A landscape with many valleys, sampled at points; each row gives a point and its height.
A ball rolls from a point to whichever of its 2 nearest points has the largest drop for the distance, and stops where none of them is lower. Distance is the straight distance between rows; heights are no part of it.
(809): [94 103 98 95 75 91 107 97 80 116 98 114 99 117 113 121 116 83 92 79 101 103 93 87 84 87 138 97 117 103 104 85 85 67 96 114 103 104 91 75 99 107 127 110 100 106]  height 4.28
(769): [121 88 115 128 97 74 104 93 122 66 77 151 128 99 92 129 70 103 70 94 80 107 93 104 127 84 101 78 124 114 89 115 89 93 95 94 55 102 111 148 94 96 82 91 87 104]  height 4.49
(171): [95 82 118 73 141 115 103 95 93 73 106 88 83 95 114 74 105 118 114 117 92 65 100 82 102 133 66 87 108 85 109 148 73 116 63 114 129 96 82 75 99 126 101 110 118 111]  height 5.53
(521): [114 96 121 91 126 86 117 118 89 94 105 120 97 106 108 120 57 114 94 68 71 93 74 109 126 79 136 109 127 114 90 131 87 111 81 82 117 97 97 106 60 88 117 97 99 90]  height 3.87
(61): [103 112 98 85 84 102 78 104 116 94 83 130 115 114 105 101 103 116 85 113 130 117 88 90 87 115 103 111 95 91 119 66 94 89 85 90 71 92 107 80 109 110 84 124 72 100]  height 5.74
(841): [129 86 105 98 101 100 92 101 115 105 67 113 104 79 89 108 66 107 86 77 145 102 96 108 111 95 84 110 98 92 81 147 114 97 82 106 85 99 102 123 100 112 94 80 85 67]  height 6.97
(1305): [106 69 126 122 125 81 119 84 98 108 89 112 130 63 96 120 96 94 92 121 91 76 100 75 101 69 118 85 113 127 113 109 103 64 113 119 113 87 96 144 124 161 119 58 119 97]  height 4.36
(1050): [91 92 104 84 96 111 84 107 67 134 81 126 89 67 85 125 103 90 93 81 133 101 106 97 57 92 115 106 89 88 106 105 125 82 64 129 114 106 88 93 93 113 95 90 78 87]  height 5.73
(185): [66 76 99 71 131 89 99 95 111 68 102 129 84 121 102 117 69 124 84 64 72 76 102 117 141 80 107 83 130 75 93 118 113 121 54 99 133 83 90 118 76 98 82 98 85 99]  height 7.74
(444): [138 83 112 114 105 104 125 128 128 94 85 75 92 106 90 118 90 94 92 72 115 114 71 109 114 123 130 129 80 115 119 130 81 88 97 135 78 119 101 82 88 102 151 96 124 87]  height 5.65
(589): [28 111 92 94 125 78 90 55 73 99 111 119 93 130 109 116 118 106 92 103 80 56 118 77 95 62 101 67 131 75 123 111 117 89 87 108 135 106 75 89 102 142 77 102 109 101]  height 5.42
(452): [97 57 112 83 131 79 93 83 99 84 78 142 101 58 62 110 84 99 108 77 104 95 112 97 101 72 87 91 105 87 61 125 135 101 54 97 111 126 93 134 96 105 56 107 101 114]  height 6.56
(1335): [104 109 91 95 88 117 118 137 90 79 107 77 80 125 120 82 97 103 110 78 77 108 91 111 97 129 104 115 94 98 81 104 63 121 90 91 85 113 108 60 95 73 110 138 90 130]  height 4.51
(145): [95 93 88 71 96 79 80 75 98 115 78 144 104 71 98 108 103 93 100 78 135 107 119 111 75 81 96 79 118 83 67 102 136 89 58 110 114 111 99 126 106 103 74 100 74 108]  height 6.21
(144): [73 101 119 121 136 125 129 121 99 95 117 70 94 103 106 81 108 125 102 118 57 90 74 56 109 111 71 107 96 115 118 112 48 88 122 131 94 105 96 78 116 113 116 94 153 127]  height 5.51
(447): [82 128 91 113 103 119 94 102 77 141 136 62 118 130 134 75 114 112 114 141 78 98 125 83 115 127 53 119 77 108 88 72 88 105 135 74 105 99 99 83 111 106 62 119 117 110]  height 1.96
(626): [117 159 112 89 112 104 89 155 100 114 106 61 71 113 101 56 126 136 92 121 126 105 65 111 81 131 89 155 87 118 100 119 80 120 99 60 67 84 117 57 121 86 126 115 112 116]  height 1.94
(1274): [88 64 70 55 117 106 82 87 128 98 97 121 71 99 91 99 112 98 98 81 119 110 99 121 92 117 115 95 88 68 99 81 148 135 43 115 132 93 86 94 60 64 87 108 78 79]  height 3.06
(827): [120 99 123 99 106 111 111 139 91 111 90 94 83 112 101 111 118 105 73 77 113 113 64 85 78 126 123 138 72 110 128 114 78 89 102 115 87 114 98 46 101 91 146 110 126 106]  height 5.29
(387): [61 110 82 57 120 102 90 75 79 96 120 108 75 133 119 122 110 100 105 93 82 90 104 85 96 71 118 88 117 88 133 104 101 105 81 132 131 104 67 72 83 139 79 85 110 88]  height 5.77
(38): [104 79 113 94 126 119 110 137 71 83 107 96 75 127 96 90 81 121 93 64 85 100 83 92 120 117 111 129 100 93 99 122 88 121 83 111 105 124 113 58 90 89 104 120 89 83]  height 4.11
(1297): [104 135 78 108 52 105 80 96 109 107 100 92 112 136 109 82 113 77 99 132 109 132 118 128 84 106 99 117 94 112 80 60 96 109 118 74 77 98 105 96 104 60 111 98 98 96]  height 2.46
(393): [82 137 129 81 111 120 107 123 84 101 107 72 102 140 127 75 116 125 117 124 90 84 114 100 110 136 52 107 108 108 80 114 68 97 100 54 112 84 108 64 139 104 95 134 108 131]  height 0.39
(979): [94 143 98 83 107 111 125 118 101 107 122 47 118 115 139 75 103 131 135 108 59 77 79 120 115 95 96 117 129 105 92 103 56 98 135 74 119 93 91 79 107 76 105 109 114 134]  height 6.25
(890): [137 145 112 91 90 88 110 107 110 103 95 82 113 82 113 73 76 117 125 92 120 89 71 121 102 102 126 103 120 102 91 124 78 94 124 69 101 88 106 98 108 75 116 101 105 125]  height 1.53
(33): [88 88 70 89 92 100 104 105 123 84 121 90 75 112 96 112 105 109 78 99 78 91 85 89 106 89 85 89 117 88 112 123 80 115 90 120 79 110 82 106 80 128 117 96 94 84]  height 7.39
(678): [84 116 92 111 53 92 64 71 96 135 98 113 137 121 104 102 125 81 86 122 118 111 130 115 75 82 115 120 118 96 87 41 111 79 109 82 95 106 99 94 102 65 109 102 84 89]  height 3.14
(370): [124 144 102 84 76 92 85 93 122 107 87 95 138 95 100 86 102 110 114 111 130 90 91 123 79 91 96 106 128 101 79 99 104 91 126 36 102 71 115 112 126 79 102 107 82 106]  height 2.36
(811): [114 80 99 97 106 102 136 115 118 95 100 86 108 86 97 135 91 99 113 78 83 85 94 126 111 83 134 81 137 105 95 117 95 74 111 118 118 86 102 133 105 130 127 84 106 114]  height 4.47
(1344): [117 105 109 122 58 81 105 94 120 83 79 137 130 108 108 123 78 81 86 82 96 111 106 119 112 83 95 88 119 110 78 94 102 96 118 72 81 94 123 142 99 51 96 100 81 104]  height 4.04
(709): [82 89 64 105 81 60 87 33 117 87 104 128 122 110 102 117 126 82 90 108 91 105 116 95 103 66 108 65 127 85 103 60 113 91 99 115 87 124 87 127 91 114 86 90 99 102]  height 4.40
(162): [95 96 106 85 112 97 109 91 107 68 85 92 118 100 119 87 102 133 102 107 91 48 99 107 114 98 87 69 142 77 97 140 87 77 89 90 120 93 101 111 129 133 98 107 98 134]  height 4.53
(254): [143 86 124 118 120 120 97 110 95 122 88 85 96 60 86 73 110 96 109 109 118 106 77 100 91 130 91 126 58 101 121 98 105 101 116 117 107 83 94 87 91 94 134 84 130 95]  height 6.41
(771): [112 103 105 106 44 69 81 77 124 111 90 107 108 88 106 106 88 95 82 113 132 114 122 115 139 68 99 88 113 118 118 101 101 85 111 114 78 83 103 128 87 96 117 63 81 63]  height 7.11
(623): [109 80 97 116 80 115 107 125 91 80 94 112 87 107 90 96 105 82 94 91 83 124 107 89 90 120 78 111 61 101 85 86 93 108 102 95 67 121 116 82 101 90 100 135 92 117]  height 4.84
(1079): [103 119 120 78 88 103 101 130 81 130 99 103 109 111 98 108 84 103 109 84 109 103 101 128 99 82 98 115 114 103 69 108 112 87 122 58 122 84 120 94 120 92 104 117 80 88]  height 3.12
(128): [102 90 121 102 128 100 108 96 104 99 103 109 102 72 99 104 105 117 87 112 112 84 81 61 91 100 85 83 106 105 136 125 91 75 106 114 109 85 101 101 118 150 116 97 125 102]  height 4.91
(215): [77 62 130 117 127 82 93 73 86 115 112 126 128 95 98 127 87 67 100 89 66 108 115 77 121 72 99 89 115 107 84 68 103 94 129 95 110 89 82 119 93 115 54 99 103 98]  height 3.95
(438): [75 78 119 131 136 67 131 57 68 106 79 137 111 85 87 141 110 81 93 101 81 63 96 58 85 62 137 57 121 113 104 115 115 63 88 126 122 106 90 134 129 156 96 72 117 109]  height 4.97
(1347): [105 58 129 114 121 91 121 118 79 113 107 101 80 92 81 139 68 95 93 65 76 99 92 97 122 77 167 111 128 126 85 117 96 91 86 126 116 95 88 111 68 101 134 78 107 73]  height 2.95
(918): [104 78 99 91 85 102 61 99 115 119 88 112 89 73 58 96 122 80 97 121 125 137 116 112 75 105 80 108 59 95 100 67 137 132 91 93 69 111 111 108 88 76 94 109 70 69]  height 8.54
(1089): [107 96 117 85 101 104 99 104 111 95 58 149 132 101 94 134 108 123 81 96 114 95 73 102 89 107 110 91 97 81 136 95 113 62 75 106 93 99 111 94 108 116 106 112 82 114]  height 5.35
(792): [128 151 112 117 84 110 104 134 89 120 87 78 95 102 105 72 93 94 115 81 106 112 89 122 93 136 93 129 85 110 63 89 80 121 125 61 84 62 121 88 123 60 108 108 88 114]  height 3.09
(159): [130 105 108 81 101 84 90 67 123 86 66 126 138 82 85 86 103 86 119 96 127 104 88 104 83 103 74 102 105 90 58 115 112 93 91 59 97 99 103 109 131 96 84 107 93 93]  height 3.13
(169): [79 112 126 93 83 110 113 122 60 133 102 96 75 114 112 127 129 87 76 89 116 110 80 60 60 108 136 111 99 122 128 89 74 62 106 128 100 106 91 46 122 114 127 104 104 111]  height 4.80
(1342): [77 114 100 85 118 114 88 99 63 98 113 106 82 58 78 131 103 93 94 107 111 87 96 61 43 83 100 94 69 94 147 107 107 98 83 106 111 115 77 92 81 124 77 89 92 102]  height 5.11
(57): [62 73 109 137 140 101 109 95 77 79 129 97 88 87 73 126 80 95 103 118 50 82 114 73 104 66 125 80 105 121 109 115 97 95 105 130 108 117 87 129 84 135 93 72 133 106]  height 2.90
(7): [118 152 104 100 99 109 120 116 115 81 107 53 113 103 118 65 92 135 149 103 66 89 91 120 127 123 77 108 95 107 89 99 55 126 130 54 90 84 112 93 109 60 88 123 108 145]  height 6.11
(638): [167 73 111 111 144 98 124 99 147 82 71 99 122 79 95 97 86 108 102 106 104 89 78 110 116 131 78 118 78 108 92 140 104 118 79 71 97 104 99 125 77 101 123 90 125 97]  height 6.90
(1009): [137 61 125 101 133 95 114 103 106 90 84 119 107 60 78 121 90 87 110 79 92 98 82 101 95 108 105 100 91 96 82 128 104 105 68 89 99 114 84 108 79 112 97 111 112 110]  height 6.91
(180): [131 135 112 97 84 89 90 125 105 119 78 116 91 102 118 83 72 101 99 98 157 124 108 133 103 122 118 116 80 111 102 122 121 110 77 90 91 91 137 89 97 82 116 115 78 75]  height 1.76
(468): [57 79 107 90 114 85 86 90 101 102 119 132 94 114 84 100 74 105 106 77 102 107 124 112 135 68 93 89 116 91 71 97 147 93 94 95 139 102 111 111 103 75 67 133 108 90]  height 8.09
(770): [151 67 107 131 92 107 104 117 116 85 80 87 120 80 55 96 99 104 112 115 85 108 95 111 126 82 89 122 74 111 96 78 100 107 134 91 59 102 120 133 102 93 110 79 110 100]  height 8.94
(288): [121 114 91 100 77 112 76 102 98 100 77 118 105 94 98 72 92 121 86 127 125 100 109 114 99 95 68 92 86 88 90 125 110 101 101 98 75 108 115 125 109 100 84 82 89 98]  height 6.75
(533): [111 102 85 107 105 105 109 98 104 103 114 84 70 91 117 82 110 97 105 95 113 106 89 87 95 124 118 84 108 103 122 114 82 87 88 161 110 104 91 82 83 112 136 94 130 104]  height 3.60
(571): [78 94 113 118 132 119 104 107 76 83 121 88 88 86 108 77 101 124 97 116 89 73 90 56 99 116 90 85 104 91 131 111 73 93 104 128 113 102 99 78 104 133 91 110 119 127]  height 5.25
(818): [45 119 79 99 88 108 83 90 62 131 124 101 81 108 106 134 126 95 86 104 118 92 130 74 54 82 127 91 109 96 139 70 121 70 87 124 121 102 96 75 107 127 96 110 80 96]  height 3.93
(333): [123 108 94 80 106 104 67 95 82 101 91 115 92 96 91 79 98 89 120 84 100 128 101 146 78 117 133 119 71 83 82 71 129 141 73 84 113 102 91 83 64 39 95 103 86 95]  height 7.23
(631): [130 115 124 104 109 95 116 107 111 73 83 92 124 95 118 74 91 129 113 111 82 84 78 90 128 111 67 105 104 111 84 119 51 99 113 61 72 85 102 107 120 104 82 106 107 144]  height 5.95
(246): [157 111 98 130 80 99 119 130 142 89 62 92 115 91 117 89 108 97 80 82 130 106 64 109 87 142 97 140 67 103 108 95 82 116 102 73 50 86 107 97 94 57 126 98 94 117]  height 6.51
(119): [101 67 89 116 107 90 109 60 144 83 119 106 136 102 123 85 109 71 102 115 76 113 115 98 128 110 54 70 116 103 79 66 99 122 132 84 106 81 112 146 104 91 82 93 100 94]  height 7.03
(704): [125 100 97 112 96 98 99 101 92 104 95 106 107 86 93 62 124 82 116 123 94 115 121 85 92 116 48 113 68 113 65 75 95 124 117 71 78 107 120 99 110 99 87 120 103 117]  height 5.15
(86): [116 67 110 117 98 112 88 87 88 107 97 103 103 43 72 95 112 71 109 117 118 111 116 91 73 98 90 95 70 101 120 83 121 93 114 132 112 105 96 114 96 105 112 83 116 92]  height 6.04
(1043): [83 78 111 106 122 107 109 110 75 109 97 113 93 102 106 102 54 106 82 83 98 92 112 91 130 74 109 104 108 112 100 126 104 97 89 142 124 101 103 124 101 139 96 56 103 77]  height 6.88
(1256): [136 161 95 103 114 110 108 141 120 110 97 48 78 109 103 59 108 104 124 83 110 102 64 129 95 153 98 152 64 106 85 101 83 151 107 69 75 59 125 63 122 66 120 106 88 95]  height 2.58
(978): [67 78 92 106 71 88 76 64 111 106 103 118 124 110 81 123 108 76 93 106 98 121 125 93 102 64 106 99 102 97 112 56 124 83 121 110 96 119 96 103 92 85 94 100 98 76]  height 3.86
(781): [96 44 86 83 96 97 80 79 114 98 101 113 79 78 75 108 101 76 96 91 110 132 118 105 100 97 123 87 66 91 119 70 141 121 79 142 111 115 89 110 58 82 90 85 94 86]  height 1.59
(584): [130 137 71 99 47 105 100 106 132 90 86 82 94 117 111 80 87 77 110 105 120 124 98 141 101 119 98 111 73 111 89 100 102 142 105 90 76 100 111 111 90 40 124 72 98 80]  height 3.11
(70): [56 88 115 115 125 101 98 94 64 126 135 97 106 118 113 110 75 94 98 88 62 91 113 80 130 69 104 103 118 101 96 93 104 94 136 109 134 96 85 99 97 113 64 100 109 83]  height 3.31
(1296): [88 104 89 131 81 90 111 103 104 114 112 88 131 103 140 105 119 94 78 126 68 94 112 107 105 87 90 85 104 107 118 71 83 76 152 108 90 102 86 126 103 119 98 86 108 139]  height 3.47
(67): [116 104 116 116 111 121 114 120 112 85 85 89 109 99 108 78 100 117 95 111 88 109 66 76 117 130 73 117 80 106 109 103 62 91 124 111 73 92 94 91 125 107 98 87 128 131]  height 5.75
(1270): [132 99 81 114 64 80 110 72 164 80 96 72 110 80 94 100 93 67 123 76 118 114 85 113 108 107 121 95 119 108 101 91 83 113 109 109 90 80 96 115 86 63 141 82 101 78]  height 5.47
(993): [112 88 79 68 114 120 108 108 107 80 98 94 80 106 99 103 106 105 105 64 109 89 88 126 85 131 118 104 118 66 100 118 108 122 59 110 133 92 90 76 72 86 108 115 87 98]  height 2.87
(1181): [91 98 78 102 87 81 100 63 108 94 120 104 124 114 123 100 127 74 112 96 87 99 109 104 87 97 109 81 134 87 88 67 93 86 109 95 114 105 88 99 91 96 100 123 104 124]  height 4.77
(207): [102 56 107 148 91 91 104 96 115 73 81 130 114 104 77 128 85 102 69 94 84 104 98 86 115 87 123 93 105 112 107 98 98 79 91 130 70 102 107 131 92 107 126 81 108 87]  height 4.17
(1014): [114 108 89 113 62 79 96 61 121 103 101 90 122 86 114 93 96 57 122 67 119 116 112 113 99 103 126 87 139 101 79 60 85 98 120 106 108 82 87 109 97 65 102 91 87 98]  height 5.14
(404): [97 134 94 88 93 122 99 123 102 108 109 73 96 137 109 74 121 105 113 136 107 115 103 98 93 137 71 130 82 112 90 74 83 107 105 72 83 83 107 64 137 113 90 125 101 103]  height 1.19
(874): [106 155 74 110 68 120 101 124 125 109 108 61 88 147 111 65 130 94 103 143 100 126 105 126 88 134 79 132 76 124 72 63 86 125 109 47 71 79 124 91 124 63 114 111 112 112]  height 1.86
(1150): [99 121 115 92 94 104 86 96 77 93 80 104 116 108 90 73 98 106 127 113 120 90 103 96 90 109 71 103 99 89 48 123 96 87 98 58 93 110 110 78 147 103 71 132 101 111]  height 3.69
(263): [123 77 82 75 121 102 106 97 132 101 108 81 74 88 98 105 79 98 102 84 121 102 92 97 118 112 89 101 100 95 98 152 101 124 76 127 101 105 82 113 81 134 95 80 105 66]  height 7.20
(824): [136 94 104 96 113 117 104 99 123 102 100 89 99 87 101 65 95 101 118 106 101 102 86 109 108 119 72 107 83 99 89 116 102 128 110 87 119 74 108 102 89 89 134 93 116 81]  height 6.66
(448): [69 103 97 63 126 129 93 113 60 74 118 95 61 99 89 115 121 112 100 110 100 88 101 71 55 108 102 104 73 94 149 119 110 115 58 111 122 130 83 50 83 117 82 114 99 96]  height 5.60
(989): [123 115 90 65 99 100 85 113 122 97 107 93 79 112 94 65 96 108 124 123 105 120 100 130 114 130 89 108 61 104 101 84 124 152 98 52 87 82 124 91 85 73 93 122 71 78]  height 8.28
(1083): [88 93 73 75 84 101 67 72 108 105 96 112 99 99 93 86 104 88 100 115 122 111 117 109 88 92 76 94 105 78 72 89 116 117 91 98 106 108 82 117 105 103 68 80 88 78]  height 6.52
(1343): [77 99 108 101 106 92 116 93 56 130 95 97 81 99 103 134 79 92 85 78 99 73 100 73 109 48 134 94 123 110 117 126 92 77 95 152 122 110 82 107 111 157 116 46 105 76]  height 6.61
(812): [68 82 89 82 104 121 90 132 76 88 123 98 71 126 89 100 97 114 97 86 84 113 114 101 109 97 100 117 91 90 105 96 124 109 102 106 120 114 108 67 101 91 86 127 84 76]  height 3.61
(784): [116 143 100 62 115 111 84 125 109 89 110 57 74 124 103 60 118 149 102 130 115 81 77 118 88 147 77 127 105 92 101 136 71 135 66 65 86 97 92 57 102 86 117 110 101 97]  height 1.26
(717): [92 47 114 117 117 87 119 111 87 91 116 109 93 87 74 137 74 73 109 80 61 106 108 85 114 69 146 104 106 128 66 98 98 94 91 123 100 115 83 130 84 124 90 83 118 106]  height 1.62
(191): [66 117 73 68 97 110 102 99 120 90 139 65 92 134 129 104 134 110 104 136 84 95 103 91 97 118 86 85 110 94 130 87 73 98 102 110 101 97 80 72 104 136 86 118 106 112]  height 2.69
(674): [111 122 108 88 98 111 106 130 84 85 89 102 82 133 96 76 63 119 118 76 91 111 104 123 142 105 76 121 76 101 70 136 111 133 100 70 100 102 133 96 104 66 89 111 95 81]  height 8.08
(386): [131 91 83 92 102 127 79 117 93 100 83 91 91 109 99 90 93 112 92 78 100 122 77 127 95 129 122 139 54 78 103 74 108 141 81 93 84 99 93 67 66 53 94 98 69 75]  height 6.96
(1252): [65 92 121 104 96 93 105 94 46 137 81 127 83 76 78 147 83 91 80 76 116 80 105 65 77 51 125 101 98 104 119 113 119 73 78 130 110 125 97 110 98 123 102 71 79 82]  height 6.23
(1058): [79 99 107 80 106 108 89 90 70 95 93 118 113 110 103 71 96 120 118 109 106 68 115 101 98 94 92 93 125 73 79 109 110 89 83 82 133 108 102 82 116 108 76 124 92 126]  height 4.12
(46): [58 95 93 126 118 98 103 69 72 106 143 71 82 55 84 111 85 80 116 108 106 74 122 50 86 59 112 74 108 115 120 114 106 88 121 132 119 116 91 119 94 138 78 81 118 88]  height 3.75
(1029): [140 138 94 125 55 91 108 111 122 86 83 97 105 99 109 91 80 89 104 98 107 120 105 124 112 103 72 92 98 122 75 121 81 116 131 80 57 90 118 134 101 56 97 91 98 100]  height 3.59
(1037): [96 115 100 109 85 82 145 111 113 103 113 89 121 109 140 119 106 102 101 91 73 79 93 115 113 91 118 67 140 107 97 102 77 66 134 94 114 94 103 121 113 111 117 108 106 144]  height 3.98
(551): [97 110 110 87 111 78 112 70 95 92 61 144 121 105 115 114 110 133 89 89 109 61 90 96 102 101 107 57 136 74 106 126 106 66 60 98 114 96 110 110 126 133 105 103 85 127]  height 4.87
(1064): [80 95 103 107 109 109 110 116 61 136 138 87 111 120 134 84 91 103 113 111 67 95 123 90 128 88 81 124 93 110 93 76 109 97 134 79 133 106 107 81 99 107 81 125 105 93]  height 2.63
(836): [76 93 96 119 77 116 94 106 103 108 113 87 102 96 101 119 117 94 76 114 94 103 107 93 90 95 96 85 93 96 146 75 100 72 140 133 97 89 94 108 112 123 118 87 102 99]  height 2.81
(1148): [93 93 110 95 105 116 69 102 82 109 92 121 105 77 44 96 116 116 114 136 97 117 117 101 81 83 61 110 46 92 121 72 145 115 112 76 88 118 124 106 95 87 84 116 90 96]  height 8.69
(487): [121 157 111 104 84 113 88 137 102 113 92 79 87 95 102 95 125 88 92 110 123 134 84 135 56 151 106 116 93 112 72 97 80 94 101 73 68 75 85 90 127 80 113 103 108 139]  height 3.62
(983): [84 118 81 87 78 112 96 114 116 121 130 57 93 117 122 100 126 113 93 117 111 108 95 105 101 106 112 105 119 103 137 75 75 77 133 126 99 81 93 75 111 114 124 100 97 95]  height 2.05
(1169): [107 93 95 87 100 103 109 81 140 70 96 119 122 123 115 80 85 96 109 104 89 97 94 99 123 111 78 91 110 90 97 88 99 122 94 73 122 77 114 111 98 87 105 103 98 92]  height 6.85
(872): [109 126 82 92 104 111 92 126 88 100 119 65 61 133 95 52 90 121 132 105 82 120 102 122 145 119 76 122 66 107 77 105 109 146 123 85 90 102 123 79 105 70 89 111 88 62]  height 8.17
(594): [94 72 92 96 98 114 97 107 93 98 115 99 70 104 104 98 86 88 101 85 103 127 112 104 113 109 123 97 84 97 119 92 112 106 99 147 119 97 103 83 83 96 116 97 104 75]  height 2.88
(321): [112 63 111 119 77 95 104 88 96 102 93 88 112 50 93 118 105 62 109 88 106 115 129 116 112 94 125 76 108 107 105 78 103 65 117 152 111 92 80 127 106 113 103 64 99 106]  height 5.61
(219): [16 126 85 98 112 115 64 74 62 94 127 103 86 124 92 110 117 118 77 139 90 65 132 78 64 91 79 78 106 70 125 103 121 106 80 90 125 109 83 82 101 111 66 110 89 93]  height 5.03
(289): [69 82 79 85 122 101 92 74 79 92 130 103 65 61 80 107 96 89 112 110 112 92 122 68 84 69 115 71 88 92 145 98 133 104 88 139 134 112 86 109 74 133 67 84 103 89]  height 4.43
(857): [84 83 70 109 111 92 122 82 93 92 125 86 70 91 99 114 122 93 107 86 87 82 102 60 87 86 125 68 118 97 130 107 91 81 82 162 106 116 88 94 84 144 133 93 129 109]  height 4.14
(723): [139 160 119 83 103 88 105 135 87 121 91 81 87 102 124 77 78 123 103 86 144 98 79 127 90 119 127 109 105 118 93 157 88 107 94 76 97 102 125 77 104 80 125 112 96 103]  height 0.45
(208): [89 85 114 96 111 72 81 63 102 121 106 122 138 68 108 122 114 75 87 118 97 106 131 85 91 71 57 80 112 106 92 90 115 94 128 81 103 98 95 142 117 134 60 92 88 96]  height 4.54
(237): [56 65 74 93 109 87 93 88 118 74 110 122 75 115 75 133 85 109 68 75 75 91 105 93 125 68 104 84 120 76 93 110 110 114 74 124 94 106 80 122 84 120 80 89 93 83]  height 7.56
(348): [141 88 104 118 112 85 143 115 134 86 84 91 113 95 107 113 67 91 109 86 93 102 69 92 125 108 129 123 106 137 83 132 62 99 80 112 72 119 99 118 82 108 136 80 125 102]  height 5.98
(787): [77 104 109 111 97 77 102 64 78 112 87 135 131 96 113 120 129 96 87 110 105 77 105 86 82 86 106 60 129 87 104 90 116 48 110 103 114 103 98 111 139 130 81 111 94 123]  height 5.28
(137): [96 101 109 131 97 101 87 78 73 126 107 113 117 95 117 69 97 75 108 113 96 119 138 83 104 110 48 92 93 111 54 88 106 96 130 91 105 105 109 114 121 96 69 105 114 105]  height 5.40
(1221): [53 93 115 149 102 62 124 57 53 131 85 135 115 90 92 153 125 83 77 101 85 65 106 60 82 63 132 43 120 94 112 92 123 46 116 117 109 125 95 123 135 122 81 101 93 118]  height 5.46
(375): [116 100 100 78 100 98 65 98 122 120 94 104 77 103 78 75 117 81 114 132 122 149 120 138 97 133 93 93 47 109 87 45 145 162 91 69 79 85 132 104 82 53 84 116 65 77]  height 8.39
(543): [82 73 111 150 77 91 113 96 86 102 93 106 97 79 81 132 106 94 65 92 98 85 100 67 96 78 123 82 110 109 134 96 93 56 116 141 85 104 100 113 108 124 138 86 99 96]  height 3.55
(780): [50 121 74 98 96 101 98 75 85 114 140 84 97 136 124 124 149 85 91 124 91 90 126 75 64 106 105 74 119 97 126 79 101 75 103 111 118 102 74 69 107 133 91 119 122 117]  height 3.26
(912): [139 102 78 108 75 116 89 128 113 90 80 93 97 108 110 82 103 125 72 101 116 102 76 113 92 122 117 135 73 84 121 83 83 121 92 91 55 107 103 80 72 67 114 105 80 114]  height 6.72
(259): [112 60 109 105 108 112 95 104 113 73 82 124 123 100 49 91 100 123 113 121 82 99 102 103 121 78 74 109 73 88 107 77 125 111 107 74 85 111 128 122 91 92 91 112 101 100]  height 8.82
(1337): [87 118 79 118 81 101 125 103 125 121 130 50 144 132 128 98 105 101 125 102 71 82 101 113 126 97 84 116 128 98 75 83 79 88 149 68 100 102 98 100 109 75 89 125 118 111]  height 6.42
(1217): [46 112 73 96 86 110 70 90 76 107 138 100 77 115 94 109 114 106 78 142 93 103 118 75 66 82 102 96 75 103 143 73 120 106 100 101 102 122 99 80 78 98 92 109 88 77]  height 4.57
(1320): [125 125 78 73 109 105 98 121 120 95 115 63 73 115 111 82 110 132 89 88 124 89 70 120 85 141 115 113 115 84 118 131 81 125 73 102 97 103 97 65 78 84 133 112 88 87]  height 1.99
(1235): [112 64 107 82 99 100 106 105 105 97 86 114 109 74 78 130 91 74 114 64 104 113 111 142 104 77 131 92 106 90 97 87 135 79 98 120 129 97 95 128 90 96 99 84 95 109]  height 5.10
(1080): [156 109 101 139 95 96 138 117 151 69 77 75 116 78 103 109 89 96 98 73 93 104 56 113 102 130 114 114 97 112 90 121 64 105 103 99 60 100 87 119 88 58 137 82 123 125]  height 6.26
(1135): [100 107 83 112 51 96 78 80 115 102 87 109 114 93 101 100 110 97 81 136 145 112 125 110 108 93 74 78 104 100 113 102 117 69 119 122 72 102 111 133 132 113 87 77 88 73]  height 6.93
(598): [93 81 101 79 122 94 100 105 102 73 102 133 84 115 88 88 54 113 102 74 81 111 103 121 147 74 94 113 89 97 72 105 130 131 74 82 125 105 107 111 78 62 75 104 102 84]  height 7.93

Where does a ball stop that starts at each point below?
(386) => (809)
(61) => (723)
(769) => (393)
(979) => (1305)
(787) => (723)
(171) => (723)

Call two points neighbours if one is among the 2 nearest of the other. Go from one point of each pair to the other, from neighbour to neighbour, staying as low as possible. Name the highest point that can't be avoided.
(723) / (1305) => (1221)
(784) / (781) => (1274)
(983) / (809) => (1181)
